Points on a hilly landscape, in no order, each with its height.
From any point a climber steps to the highest of the 2 points nearest to it. It stops when none of these is higher. Distance is the straight distance between rows; heights are no part of it.
ferif: [-20  17 -26  21  -7 -22   8 -22   0  11  18 -38  38 -23 -15  -7  23  -6
 -14  -5  32  38   9 -15 -58  23]  (h 5.51)
bami: [ 44  -1 -25  35  35 -37  32  -2 -20  12   2  27  -2   9 -21  46  18 -13
 -23  -2 -26 -19  18  10 -34   7]  (h 2.32)
gal: [ 39 -10 -16  11  28 -13  22  -3 -14  13  -7   1 -18   2 -25  28   4  -9
 -29   0   0 -40  -4  11 -39 -16]  (h 2.46)
rorev: [-27  31  -5  12 -11  -5  -3  25   4 -15  56 -40  12   4   1 -16  17 -27
  -9  20  21  -6  -7 -46  29   9]  (h 5.46)
rupok: [-20 -28   3   1  13   5 -45   5  -8   3  -5   6  25 -14  28 -26 -31  13
  45   4 -26  34 -20  13  64 -11]  (h 2.13)
papag: [ -9  18  30   0  38  13   6  58 -12  -1  39  14  12   0  16 -10  12  -1
  11  18 -10  -6   4 -35  65   2]  (h 2.54)
fos: [  3  -2  12   9  13  26 -38  -9   2 -10  37 -46 -23  42  24  -7 -27 -42
 -13   2 -45   4 -56  13  31   8]  (h 2.65)
vorok: [ 20 -14  -3   5  -5 -11  -7  41 -36   5 -10  19  15  11 -20 -35 -21  25
  -4 -21 -51   6  78 -12  -4  15]  (h 2.64)
rosaz: [-18 -26  -3  -2   1   3  -8 -34  39  26  -1   4   7  22  32  54 -37   2
 -21  -5  -9  44  60  -5  37  37]  (h 3.05)
zisu: [ 11   4  -4  19   7 -10  52 -19  33   0   1  52  15 -10 -17  26  28  20
  48 -41  15  25  33  21  22  32]  (h 0.82)
mogur: [  0 -34   4  14 -17 -19  -8  46  19  -3 -36  23  -9 -18 -14  27  18  40
  27  22  -9 -38 -16  -5  26 -18]  (h 1.68)
relob: [-14   5 -19  -5 -44  38  -7 -15   7 -14 -31   3  -4  23  42  30 -26   2
 -25 -14 -33  19  17  37 -41  23]  (h 1.55)
mul: [-48   2  23  -8  -9  31   3  -4   7  18 -40  24  24 -19  -5 -28   0  26
 -13   0   4  41  26 -24  -4 -16]  (h 3.63)
dume: [ 50  32   6 -20  25   1   1 -26 -17 -11  28 -14 -32  22  -6 -43  13 -21
  11  -8 -15 -56 -22  17   2 -27]  (h 1.15)
Lol: [-13  45  27 -15  19  44  13 -27  11   3  32  -6  -1  35  23   0  10 -17
   7 -15  11  -8 -12 -25  66   7]  (h 2.81)
sel: [-29  41 -16  -4 -10   9  10  -1  20  -1  36  20  27 -19  21 -27   0   6
 -19   0  14  50  63 -26   7  28]  (h 5.20)
gat: [-25 -22 -29  -8 -33  33 -41  25  18   0  26  -7  13  12  28  17 -31 -17
  13   0  18   9 -43  17 -21  43]  (h 1.47)
pav: [-14  17  16  15 -34  29 -11  13 -13  -5 -49  -1 -15   3  17 -21 -15   8
  -6  -2 -30   0  54 -11  12  -8]  (h 2.56)
tamis: [ 27 -10   0 -11  28 -12  16 -51  -4  16  35  14  17  -3  10  21   5  -2
  35 -16  22 -22 -19 -20   2  11]  (h 1.87)
bisit: [ 23 -11 -24 -11  32   0  -6  10 -25   4  35  17  10  -3  19 -10 -40  19
 -24  10  -1  15  33   5   3  16]  (h 2.68)
durov: [  9 -37   8  22   5  -3  -9  36 -33  32 -21  34  24   1 -11   1 -28  31
 -13   0 -38   3  43  11  -9  17]  (h 2.80)
vomo: [ -6  31  10  29 -27   2  -7  38   8 -35  47 -52 -14  18  17 -15  -8 -24
 -15  20 -20 -24 -12 -44  38  18]  (h 5.04)
vegug: [-16  12 -47  14 -34 -11  37  -6  24 -23  -3  10   1   1  -7  46  12   9
 -15 -11  12  -2  38  36 -34  -8]  (h 4.29)
Tuve: [-14  -3  15 -31  46  54   6  -8  -8  32   9  23  20   3  10   6 -25  -7
 -11 -16   1   9  -7  20  -7  16]  (h 0.62)
dak: [-18  -9 -12   8  29  -1   0  50  -7  19  28  17  11 -44 -22 -38 -14  47
 -24  38  19  24  -2   5  -5 -23]  (h 2.50)
pedit: [-18  24  -2   5 -25  -3   6  -4   8  -8  -4  27  37 -24   6 -51  14  15
  17 -29   4  57  51  -6 -16  28]  (h 5.55)
nol: [ -9 -16  34 -11  24  -2  12 -28 -23  32 -41   3   6 -17   3 -14  11  26
 -24  28  29  17 -34 -37  15 -50]  (h 3.90)
Figuv: [  0 -11 -17 -18 -50  20 -28  14   6  -3 -34   4 -11  -8  13   8 -27  10
  -8   1 -11  -6 -17  70 -42  12]  (h 1.80)
povof: [  8  -4 -18 -24  -2   5  30 -23  -1   0 -38  18 -14   3 -16  19   8  19
 -45  -7  20   3  32  28 -10 -57]  (h 2.14)
bifo: [-61  28  17  -5 -19  40  16  25  21  -2 -44  30  26 -18   4 -10  17  -6
  -9 -17   9  24  15   1 -11   3]  (h 3.44)
Nuze: [ -8 -17  15 -12   9  -7   6  14 -38  31  11  18  58 -21 -27 -82  -6  15
  32 -27  -1  21 -11  10 -26  17]  (h 1.39)
Buriv: [ 11  23 -10  16  10 -16  17  41 -27 -14   6 -16   8 -19 -27 -64   7 -19
 -22 -13  15  22  24  15 -51  -6]  (h 4.48)
tobov: [ 33   2  -8 -33  31   8  12 -16  -3   6  -9  59  -3 -22  11  10  -4  16
 -11  -4  -5  -9 -16  53 -40 -16]  (h 1.88)
zese: [ -4   9 -19  -1 -22  -8   2  -8  26 -10  19  64  33  -8  -4  13  15  43
  42 -36 -13   9  32  22  11  31]  (h 0.72)
datet: [ -6 -23  -3  35 -39  -7  -2  38  18  -8 -25  10 -19   3  11  59   8   6
   2  26 -27 -23 -12 -28   8  13]  (h 1.83)
pir: [ 19 -24 -11 -16  17 -33 -31 -28   2 -29 -20   7 -11 -23  28  31 -28  -4
   4  29 -53   0 -36  50   6 -15]  (h 1.84)
Seta: [-10   0 -14 -10  14  30  22   7  13  21 -23   4 -14   0 -53  -5   9   2
 -30 -19  35  18  58  33 -37 -42]  (h 2.31)
sop: [ 24 -30  -5  25  21 -28  16  40 -11   3  42 -13 -11  11 -48  -7  23 -15
  50 -20  29 -27   8   1  10   6]  (h 4.21)
sopor: [ 19  27  -6 -11 -35 -62   0 -33  34 -52  26 -16  -5 -28  -7  -7  33   3
  13  23  14 -30  -1   7 -23  -2]  (h 5.98)
Rut: [ 34  19  -5 -29   8   9  14 -35   4  -8 -28  30 -23  -8  21   8  -2  12
 -15  -1  -9  -2   2  34 -21 -39]  (h 1.99)
Nadi: [-29  30   0  21 -37   8  30 -29  25 -12 -32  29  17  11  30  51  22 -16
  -2 -18 -17 -12   4 -14 -23  34]  (h 2.28)
gos: [ -7  21  17   0  33  -1  28  68 -13 -11   2  12  -3 -24 -28 -36  45 -34
  11   0  19   6 -37  -1 -24   2]  (h 2.82)
rasig: [ 19  18 -10  -4  -9   1  -4   2  -4 -13  29 -28  -9  28  10  -5   6 -35
  -2  -6 -14 -29 -21   2 -29  28]  (h 0.37)
fogu: [  4 -48   0  12  27   8 -28  -5 -31  28 -29  17   4 -22  19   2 -43  19
 -14  15 -31  35 -14  27 -12 -20]  (h 2.00)
nub: [-14 -10  23 -12  34  21   5  -6  16  20  -6 -15 -24  32 -20  32   0 -19
 -15   0  31 -23  20 -31  51 -21]  (h 3.09)
denu: [-28  29  24   1   0   4  18  10   8 -13 -10  23   3   9  23  28  47 -20
  12   8 -10 -21 -47 -60  27   8]  (h 3.16)
tasip: [ 24 -36   3 -12 -19  16 -11   9 -11  23 -47  -7 -13   8  -2  14 -13   9
  35  -7 -10 -41 -41  27 -25 -13]  (h 2.02)
komen: [ 15 -52  -8  12 -28 -11 -12  -8   3  -1  28 -15   2  57 -11  17 -33   1
  25 -18 -10 -20  13 -19   1  32]  (h 0.05)
sivo: [  4   8  30 -16  36   8  15  12 -39  26  24  28  36 -26   4 -69  -2  12
   9  -8   2  21 -22   2 -32   2]  (h 1.34)
Miv: [ 15 -17  -6  -4  12 -37  -9  -8  -9 -12 -11  -3 -17  -1  -3  25   7  10
 -25  48   4   4 -23 -27  42 -37]  (h 2.30)
vaga: [-13  14  24   1  20 -21  34 -39  18   4 -27  44  24  -4   4   4  24  34
  -9  -8   4  21  48 -44  26 -36]  (h 3.62)
fulo: [ 10  -8  44   3  21  -2  12 -13 -42  22 -15 -11  11 -26  23 -31   4   3
 -15  30 -12   7 -38 -38 -11 -30]  (h 4.05)
zab: [ 13 -10  23  -6  39  20   5 -32  -6  23   6 -10 -30  25  -8   4 -20   5
  -5   1   7  -7  55 -20  56 -39]  (h 3.23)
Tepuf: [ 14  -2   6  54  37 -31  34  -1 -20  17  -9  53  11 -22 -24  18  28  13
 -21   0 -25   2   2  -6 -41   7]  (h 2.17)
Tamo: [-35 -31  -3  14   9  -8   2  35  19   7 -16  49  12 -16 -21  27  25  33
  -5  23  21 -13 -23 -15  46 -31]  (h 1.58)
Tek: [ 28  24  26 -25  42  -7  23 -10 -25  -6  46  17  14 -25  15 -58   6   9
   7  -7  12   6 -29  -2 -27 -31]  (h 1.29)
pid: [  3 -14  11  -6  19   4  -3 -67  25  30  18  -9  -3  12  32  34 -22  -3
   0  -5   5  15  17 -20  45  28]  (h 3.21)
Kamot: [-15 -12 -25 -22  -4   9   8  27  20   5   0  44  16 -35 -36 -12  10  43
  11  -4  36 -14   0  67 -27 -22]  (h 1.65)
Zum: [-21  23   1   0  -1  11   1  24 -11   7 -10 -14   9 -30 -16 -58  14  -4
 -33  -7  18  30  17  -4 -69 -18]  (h 4.76)
zif: [ 14  37  15  -2 -24  10   7 -71  -3  -7 -21 -40 -17  13   8 -26   8 -11
 -22  -5   8  -7  -5 -22  -7 -31]  (h 4.56)
Fuga: [-11 -34 -28  28 -12 -11  -4  36  18   1  20   5  -1  27  -8  66  -2 -20
  -3   1  -7 -18 -18 -17 -20  40]  (h 1.61)
Kava: [-14  42  14  17  35  -4  41 -13 -15   1  42  -7  13  10  -2  -3  23 -33
  -7 -12  11  37  38 -24   2  23]  (h 4.64)
ledo: [ 31 -12   3  14  34  -6   5  15 -29  -1 -45   0 -42   5 -10  26  -9 -26
 -36  30 -27 -18 -30   6 -19 -46]  (h 2.29)
fof: [ -3 -18 -38  18 -29  -2 -15  48  21 -17  -7  -9 -15  15 -10  43 -14 -13
 -24   2  -1 -31   1  33 -26   5]  (h 1.53)
Bop: [ -7   6   8  14 -14  15  -8 -31  23  19 -18  15  15   3  30   6 -40  21
 -26  -6 -35  28  88 -20  21  28]  (h 2.87)
nas: [ 14  19  11 -11  37  43   7  32 -26  15   5  34  16  -2  17  -4 -16 -15
 -31   5 -22   7 -22  -7  -4  10]  (h 0.55)
moz: [ 12 -18 -20  15  23   9  -8   1 -22  30  38   2  13  15  -2  25 -33  -3
 -46 -12 -15   1  37  -5 -39  39]  (h 2.84)
Nak: [ -2  21  17  14  56   1  28   2 -14  18  41 -15   7  19 -15  10  12 -51
   1 -38  10  11  20  -7 -10  38]  (h 4.40)
viriv: [-19 -27  -5   5  22   7 -29   4  -4  14 -21  32  23 -26  30  -9 -42  26
   9  11 -23  55  -6  11  35 -12]  (h 2.08)
lem: [-21 -22 -32  20 -47 -26  -9  55  29 -11 -11 -20 -21  -6 -35  17   9   2
  12  17  24 -43  13  10 -13 -17]  (h 1.31)
sinod: [ 23   6 -26  -2 -27  -7 -36 -61   3 -31   6 -11   3  15  37  -1 -51   7
 -14  -9 -45  38  10  37  -6   8]  (h 1.23)
Pogi: [-18 -37 -14   0 -39  16  19   4   3  17 -45  10   8 -18  -7  20   1  29
  24   4  19 -14 -26  34 -19 -32]  (h 1.85)
Fona: [-16 -12   7 -30   5  51 -13 -10  -2  46  20 -11  23  24  17 -15 -35 -21
  -7 -28   7   6   6  13 -15  42]  (h 0.67)
Bagi: [ 10 -15 -24 -41 -25   6 -48  29   7 -22  16  -3   1  10   8  -8 -35   4
  13   0 -12  -7 -32  56 -27  51]  (h 1.62)
sef: [-17  10   6  30 -42  -2  11  11  25 -15 -34  18 -12  21  13  52  24 -11
  15 -10 -40 -27  -1 -38 -15  26]  (h 2.04)
Koli: [ 20  19  -6  -4  11 -18  -3  28 -15 -14  -1  -4 -28  -7 -29 -48   3 -18
  -8  -9   4 -25  15  29 -44 -31]  (h 4.19)
Fot: [ -3  16  -3  -7 -35 -24 -18 -23  14 -24  -2 -63 -18  10  -6  20  21 -29
 -33  34  27 -31 -47 -25  -5  -9]  (h 7.19)
tedis: [ 18 -28  15  -1   7   8 -26  36 -18   9 -50 -21 -39 -19   2   9  -9 -21
  -4  25 -18 -27 -48  26 -14 -27]  (h 2.16)
Sozi: [ -8   6 -33   3 -53   0 -36 -19  16 -17  -8  -2   6  -5  44  -2 -37  15
 -32  10 -25  44  31  34 -17  23]  (h 1.37)
nir: [ 31 -53 -14   3  23 -19 -44 -19 -39  12  17 -27  -3  12  19 -13 -36 -12
  16  13 -28  11 -32  14   5   1]  (h 2.47)
Suda: [ 40 -19   0 -21  26  -6 -43  30 -55  10  44 -28  -6  13   6 -33 -33   8
   7  14 -28   1 -17  12  30   8]  (h 2.40)
Zili: [ -3  22  18 -14  40 -15  17  61   4 -11  33  29   8 -31 -15 -14  34  -7
 -15  22   5  -6 -32 -16  -5 -14]  (h 2.66)
Mim: [  0  26   0  16  -1   3  21  12   9  -9  -1   4  -3 -29 -29 -48  19  17
  11 -22  50  68  49  -8 -18  15]  (h 5.95)
piz: [ 35  -3   0   6  18 -26   1  29   2 -17  22  13 -22   4 -20   6  33 -13
  27 -11 -11 -53   4 -10   9  -9]  (h 4.50)
Kuvuk: [-20 -11  -2   6 -34 -12  10 -18  18 -11  -8 -15   6  -1 -13  10  14   7
  37  -6  45 -21  -2 -16  10 -16]  (h 1.07)
dituv: [ 18 -19   2  21  49 -21  -6 -19 -25   1  39 -38  -7  16  23  33 -18 -19
 -10  42  -4  19 -41 -30  28   4]  (h 2.15)
Gava: [-20 -13 -24  -3   0   9 -24  32  36 -14  21  35  10  -4  33  56  -4   0
  10  17 -18   8 -44   8  33  41]  (h 1.20)
Dal: [  9  24   4  31   8 -42  40  16  -3  -8 -16  28  -6 -17 -21   2  34   5
 -10 -15   3  31  32 -16 -17 -13]  (h 5.22)
teven: [ 32  33  19 -26  17  51   5 -16 -22  -9   0  -5 -43  41   1 -25  -2 -36
   4 -26 -25 -47 -37  17   9  -6]  (h 1.05)
Pusuf: [ 46 -30 -30   4  11  -4  -9   2 -28  15  13 -20  -5  16 -15  22 -36 -13
 -33   5  -3 -22  -5  22 -65  19]  (h 2.63)
suliv: [ -7  36  -8  -1   2 -21  -2   9  16 -27  50 -57  -3 -12 -25 -35  14 -20
 -13  17  40 -17 -18  -1 -15   1]  (h 5.90)
Pusal: [ 20 -12  -4 -27  -1   6 -32  33 -20   1  29 -10  -6  46  -6 -47 -21   6
  26 -12 -23 -24  10  13  37   9]  (h 2.33)
ziza: [ 13  10  10  16 -37 -30  56 -33  -8 -10 -60   7 -23 -16 -24  10  37   8
   9 -14   6  -3  18   7 -27 -64]  (h 5.42)
monu: [ 19  -3   5 -13 -14  -1 -10 -42  13   1  22  15  13  10  38  29  19   0
  64 -22 -10 -34 -44 -12   9  25]  (h 1.77)
Tes: [ 16   0   0 -27  26  29  -1 -44  16  15   6 -14 -31  20 -37 -17 -18   1
  -5 -16  41  -8  30   8  35 -63]  (h 3.37)
sib: [-13  17  27   4  21  13  27 -45  -3  18  38 -26  37  16  37  33 -10 -28
 -17  -1   3  19 -21 -45  -2  46]  (h 3.78)
Zam: [  9 -12   8  -4  41 -30  -8 -21 -11  11  -3  -9   0 -11  26  16  -9  -5
 -17  53 -20  30 -42 -28  49 -31]  (h 2.23)
zef: [  2 -22   3  19  32   9  23  14  -5  26 -17  27 -14  -3 -51  -6   8  -7
  -2 -31  21   7  47  23 -20 -14]  (h 2.44)
sipo: [  3  -6 -21   0  34  13  -3  15  -2  22  19  19  14 -41 -11 -18 -37  42
 -44  17   1  38  49  13 -11  -8]  (h 2.59)
zitat: [ -6  27  17 -10 -22  30   5 -36   0   7 -35  30   0   0  30  -3 -23  29
 -14 -21 -21  17  75  -6   5  -2]  (h 2.73)
duv: [ 18 -33   7   0  29  -9 -54 -19 -19 -12  26 -40 -24  41  20   1 -33 -25
   4   2 -59 -13 -56  26  19  -3]  (h 2.55)
fose: [ 24  43  13 -21  34   2  26 -13 -15  -6  34   4  -3  10   7 -37  19 -11
   9   0  11 -20 -13 -12  -6 -34]  (h 1.22)
lak: [ 11  15  31  14  -9 -12  36 -22  -9  -9 -67  -8 -31   3  -8  12  42 -12
  -3  -2  -7 -30 -13 -21 -15 -57]  (h 5.48)
Kof: [ 25  13  -4   4 -37  -7 -54  18   6 -43  19 -21 -24  17  17 -40 -32   9
 -15   6 -61   9  13  -4  42  29]  (h 2.06)
nevod: [ 18   1 -22 -42  13  29   0   4  20  11  19  39  14 -15  -9 -13 -18  35
   4  -7  30   0  -3  54 -14 -15]  (h 1.76)
vefi: [ -7  39  20 -31  34  44  25 -33   8  12  21  -4 -13  40   2  13   2 -41
 -30 -16  17  -9  12 -30  40  -6]  (h 2.93)
fef: [ 24 -23 -10  -7 -17 -33  -8  19  -3  -9  32   7   9  60 -18  -3   1 -12
  57 -22 -33 -28   1 -12  -1  45]  (h 0.14)
pezos: [-26  -3  -4  -3 -19  28 -13  49  12  -6  13  12  15   7  24  12  -3 -18
  22  -2 -12   3 -30 -10  15  54]  (h 1.32)
kene: [ -2  23   9  -6   9   5  29  19   4  -2  -4  32  15 -18 -16 -22  38  -5
  28 -28  15   8 -30  19 -28  16]  (h 3.01)
dov: [-12   5  -8   3  -5 -33  25 -13  31 -16  12  10   7 -14 -18   0  40  14
  47 -21  43  -7 -13 -11  20 -10]  (h 1.00)
vude: [ -4 -41   4  38   1  -2   8  31 -26  13 -25  32   6   8 -49   2   8  16
  22 -33 -11   3  32  22 -29  16]  (h 2.62)
lut: [-34 -32 -12  -3 -38  17  10  11  22   4 -48   6 -13  -6  -1  35  -6  28
  -2  16   5   2  12  31   9 -25]  (h 1.71)
rosuz: [ -6  48  44  -2  -3   2   1  35   4 -19   6   5   4   3  26  -2  45 -38
  25  -1 -33 -33 -36 -33   1  23]  (h 2.89)
Zefeb: [-27  19  17  10 -15  26  24  33   5 -10 -48  47   8  -6  -4 -11  38 -18
  19 -36   4  10  -6  14 -23  12]  (h 3.22)
Mikev: [ 20  -2  -7 -10  19 -64  -7  18   8 -30  20  -2  12 -40   5  31   8  24
 -17  62   8  -8 -17 -19  22  -6]  (h 2.39)
gab: [-17  11 -53  26 -32 -32   6 -10  14 -26  14 -28   9 -11 -30   6  16   0
 -12  -5  45  16  48   6 -32   0]  (h 4.92)
vabu: [-14  36 -17  -7  18  -9  15  -4  15 -11  48  14   9  11   5   5   1   1
 -34   6  22  23  44 -36  30  13]  (h 4.93)
nipar: [ 31  -1 -22 -11  28 -14  -4 -37 -10   8  48 -27  -4  13  26  37 -21 -18
 -24  34   5   7 -49 -11   3  12]  (h 2.07)
mired: [-18 -31 -22  43 -14  -9 -19  28 -18  25  -5 -35  17  -6  -9  -3 -24   4
 -16   8  -4  13  27 -24 -23  19]  (h 3.19)
bol: [-34  17  18 -26   3  18   8 -13   4  -1 -16  11  14  22  32  55  25 -25
 -34  10  13   0 -48 -42  18  20]  (h 3.39)
nidel: [ 13  15   7 -40 -20 -10 -21 -23  23 -26   2   8   8 -26  37  19  16  13
  40  14   2 -21 -55   8   2   5]  (h 1.66)
Lov: [-23  26  17  27 -27   4  31 -17  -3  -8 -54 -18 -23  11  -9 -12  33 -37
  25 -27   9  -8 -15  -8 -27 -19]  (h 4.94)
lok: [  3   1   7 -30 -27 -12 -37 -28  24 -27   7 -33   1 -35  31  12  -6   1
  21  36   8  -7 -72  30 -22  19]  (h 1.57)
mufa: [-12  -2  10 -26 -26  39 -33  27   5  -8   5   3 -13  32  12 -40 -17  -3
  39 -22  -9  -9  -4  -3  61  17]  (h 2.25)
Metel: [-13  -1   6   2   6  31 -21 -19  14  -5   6 -28 -34  39  13  19 -22 -35
  -4  13  -2  -1 -40   1  42  -7]  (h 2.79)
Kupi: [-35 -10  13 -13  -5  45 -36   7  -4  -7  11  -2  -4  12  36 -46 -30   2
  36   5  -8  25 -12  -7  68  13]  (h 2.18)
gutu: [-11 -20 -15 -13 -24 -25 -19  24  14  -4   3   8  16 -32 -24 -40   7  27
  40 -16  32   6  16  42 -24  -5]  (h 1.54)
tud: [-42 -42   8  24   5  24 -20  68  -9  29   3  -1   5  -3 -24   1  -5   7
  23   2  25 -23  -8 -24  27   5]  (h 3.70)
git: [ 14  -1  41 -19  32  55  -5  -9 -23  16  -1 -12 -18  47  -1 -32   0 -28
  21 -33  -2 -46 -27   5  11  -4]  (h 0.98)
Lega: [-27 -54 -40  13 -26  18 -20 -18  22   6 -14 -12  22 -17  15  42 -47  23
  -2  18  12  49  -3  38  -2   5]  (h 0.86)
Bori: [-24 -12 -21  -5 -33 -10 -10  24  13  -8  -6 -47 -14  -5 -30  -3   1   2
   3  17  47 -30  -9  13  -8 -34]  (h 1.18)
tovus: [ 43  25 -21   8  -7 -68  17 -26  14 -39  22 -13 -16 -15 -25   3  34   4
  20  -1  26 -37   5  12  -6 -34]  (h 6.64)
Taz: [-31 -49 -12   9  13  15 -37 -10   2  31  14 -30  12 -14   9  16 -45  16
  -2  14  26  39  -2  -4  15  21]  (h 0.77)
Rute: [ 41  11  -9  17 -30 -54  38 -30  -1 -17 -39 -17 -25 -21 -37 -12  38   6
  32   0  24 -10  15  12 -19 -33]  (h 5.94)
dod: [-29 -60   1  26 -43   3 -34  48  -8  14  -6 -22  16   3 -14  -4 -20  13
  29   2   2  -6   3 -22   5  35]  (h 3.46)
Detom: [-30   2  44  -9   6  -6  18 -12  -6  20 -38  32  32 -34  11 -27  29  41
 -17   9   7  38   9 -46  18 -33]  (h 3.76)
kedu: [ -8  27  16 -14 -15 -15 -38  11   7 -46  24 -67 -29 -11  -7   1  -3 -22
 -26  43  13 -18 -43  -3  -6   8]  (h 6.46)
Nepon: [ 17  25   3  -6  13   8  12  21 -33   1  14   2   5   7  16  -5   0 -31
 -26  -2 -37 -20 -22  -6 -36  16]  (h 0.47)
melak: [ -1 -13  17  -6  20  17   4 -29   0   3 -15 -28 -32  49  -2  42   7 -23
  -8   6  21 -14 -33 -29  42 -25]  (h 2.95)
duvi: [ 27   8  28  12   1  -3   7 -50 -34  16 -36 -31  -9 -11  14 -44   3  -6
 -13  14  -8  -1  -9 -26 -46 -48]  (h 4.26)
sut: [-32 -38   4  17 -25  24   0  24  -6  19 -80   0 -27  13 -17  42 -15   1
 -22   9  -3   0  12   8  15 -32]  (h 1.56)
kala: [  2  33  13   8 -26   5  10   5   0 -24 -39 -25 -29   7 -17 -39  31 -40
   7 -21  18 -28  -7  22 -43 -24]  (h 4.49)
siku: [-18 -33 -15 -23   1  37 -26  -5  -3  40  26 -19  23   3   6 -17 -56  17
  10 -10   8  31  19  19  13  47]  (h 0.73)
fotun: [  3   9   5   8 -44 -18 -39   0  17 -43  -3 -30 -17 -10  21 -13  -9   3
  12  10 -33 -11  -4  -4  30  15]  (h 2.19)
Mepek: [ -4  18 -50 -21 -20  15  13 -20  37  -7   2  24 -18  22  -5  40  -5  -1
  -5 -23  26 -15  17  44  -5 -15]  (h 3.82)
fam: [-15  19  -1   5 -33  12  24 -44  28   0 -31  16   3   5  18  18  15   5
   1 -42 -12   4  57   4 -10  14]  (h 2.53)
fiv: [  5   0   7 -18 -17 -16 -25  24   0 -27 -44 -17 -24 -32   1  14  -5  -1
 -25  35  -7  -9 -36  28 -21 -27]  (h 2.03)
muva: [ 19 -34  -9  -9 -52  -3 -24 -53  -9  19 -21  -9  14  -4  17  -6 -32  50
  31  -9 -15  24   4  18   4   8]  (h 1.04)
bifup: [-19  15  26  -7  22 -10  19 -41  14  16  -8  49  22 -10  15  29  16  25
 -44  -5  11  32  51 -34  40   4]  (h 3.50)
liga: [-40  26  11 -18   7  17  10 -15   4  21  18 -11  33   5  24  21  19 -20
 -17  10  34  26 -39 -44   6  20]  (h 3.57)
vufom: [ 16  34   5   7 -43   6 -16  11  10 -29 -26  -6 -37   5  14 -33   8  -1
  -6  -6 -43 -34  34  -5  23  -7]  (h 2.38)
sebo: [-25 -22   1  25 -18  12   4  15 -12  -3 -71 -31 -37  18 -11  33  10 -11
 -48  32   2  -5   9 -17  16 -35]  (h 1.46)
Fofog: [ 19  -3  -5  16  -3 -32   8  21 -40  -1   4  -3  14  27 -32 -45  -7   5
  18 -25 -36  23  61   7 -19  37]  (h 2.51)
Sofu: [-35 -30   0   9  32   1   4  34  -1  27  24 -12  17  -4 -47  -7   3  -1
  15   2  49 -13   1 -28  35 -10]  (h 3.86)
dip: [ -1 -49 -26 -11 -25   3  -7 -54  12  25  -2  -9  34 -17  -2  31 -30  37
  14  -6  22  16   2  37 -21   9]  (h 0.96)
sudem: [-13  55  25   6   1  15  15 -19   7 -20  57  -1  12  12  24 -37  26  -8
  26 -30 -10   3  20 -46  49  18]  (h 2.69)
fem: [-14   9  31  18  30  16  21 -24 -18  48  24 -27  25  11  15   7   9 -60
 -19 -30 -14   6   7 -26 -30  59]  (h 4.08)
limi: [  7 -48 -11  -1   2   4  -5  -6 -19  17 -51  22  -4 -30  -2   6 -26  36
  -9  37 -27  31 -19  50   4 -52]  (h 1.91)
vutu: [ 24  -9   7 -14  20 -33 -18  -4   6 -42 -52  -1 -33 -23  16  43   2   6
 -10  41 -51   0 -35  38  -3 -38]  (h 1.93)
Val: [-10  36  -9 -28   9 -38   4   1   8 -24  16 -18   8 -18 -17 -25  32  -9
 -46  24  52   1 -18 -26  -9 -26]  (h 5.53)
sefim: [ 13  23  38  -7  21  15 -12  49 -25   0  28   7   1 -10  30  -3  32  -8
  23  13 -36 -21 -34 -26  39  17]  (h 2.67)
godez: [ -2  -7   9 -22  23   1  18 -66  26  53   6  11  18  -4   7  39   4  13
 -17  -9  17  13  30 -18  15   4]  (h 3.35)
zod: [ -1 -26 -29  18  20 -21  11  19  -4  12  31 -31  -3  -1 -57 -18  10 -10
  30 -10  61  -7  27   1   0  -7]  (h 4.02)
gapu: [-29 -34  -1  45 -11  11 -18  49 -27  26 -34   1   8 -26 -13   0 -33  29
 -18  25 -24  22  30   1   1  10]  (h 2.98)
vol: [ 25  19  -6  -8 -12 -29   0  21   0 -34  55 -11   0  43  -8   1  26 -31
  29 -19 -35 -41 -29   4 -18  47]  (h 0.26)
vozo: [ -1 -41  38  -8  19  59 -16 -14 -13  32 -17 -32 -33  33  -4  -8 -27 -19
  33 -23   3 -25 -17 -10  28  -7]  (h 0.91)
nezu: [ 16  14  -5  21   8 -13  17  13   4  -3  -7  26 -10   7  -8   6  12   4
   7   0  -7 -18  36 -17  18 -19]  (h 4.84)
simab: [ 28  35  23  32   5 -19  44  12  -3 -13 -23  24 -15 -24 -11 -36  37   6
  19 -14   9  55  37 -32 -12   2]  (h 5.54)
sonek: [ -6  -9 -24  39  21  -1  -8   6 -23  15  14 -27  10   0 -13   4 -27  -8
 -40  -1 -20  13  60 -22 -36  27]  (h 3.00)
Bez: [ 41  22 -28 -18  25  -3  14 -55  15  -6  41   5   7  14   9  24  -8  -3
  -7  -7  16 -11 -22  10  -8  13]  (h 1.96)
lugi: [-31  22  -5  12 -11 -13  12   6   0   6 -12 -13  19 -27 -15 -11  32 -12
 -24  21  37  17 -22  -9 -45 -12]  (h 5.14)
varo: [  2  -1 -31 -29 -10  36  -7 -29  24   7  10  -6 -29  27 -17  -6 -18   7
  17 -22  34 -22  23  36  16 -31]  (h 3.53)
ful: [-19   8  -7   9   8 -37  -8  59  13 -21  32   9  22 -45 -20   9  13   3
 -13  43  14 -11 -31  -5   2  19]  (h 2.52)
kaduv: [ 28  43 -17  -3 -37 -13   1 -64   8 -24  -6 -19 -11  -3  26 -17   3   2
 -19   6 -21 -14  -1  -4 -11  -8]  (h 4.89)
bem: [  4  19  36 -25  22  -2   1  35   9 -24  23  10  -6   0   9 -18  21  -1
   2  41  18 -13  -5 -39  72 -31]  (h 2.45)
noba: [-22  22   1  -3 -17  -4  34 -21  37 -23 -31  38  -5  -4 -14  27  54   8
  52 -36  38  21   2  -1  15   4]  (h 0.92)
sirep: [ 27  35   6 -16 -39 -30  -8 -44  21 -53 -14 -20 -21 -33  11 -20   1  27
   5   3 -16 -42   2  28 -13 -15]  (h 5.35)
pavo: [  1 -23 -11 -16 -10 -21  -9  41 -22  15  26  11  29  -6 -47 -46  11  13
  56 -26  23  13 -15  34 -10  30]  (h 1.45)
muge: [ 40 -25  -9  -1 -43 -23 -29 -57   1  -8  -5 -21  -8  22  34  -3 -30  22
  12  -6 -47   8 -15  30   1  12]  (h 1.13)

Call two points neighbours if one is among the 2 nearest of the other. Go from one point of each pair to the other, from neighbour to neighbour, staying as high as possible. Name the lowest point that can't be avoided.
Mim / Detom | sudem
ferif / lak | Koli
ferif / suliv | lugi
tovus / lak | ziza

Where does a climber stop that starts at each point below?
fulo | tovus
Tuve | Figuv
sut | mired
teven | mired
Suda | ferif
vefi | ferif
rosuz | Mim
gutu | mired
sebo | mired
tud | Mim
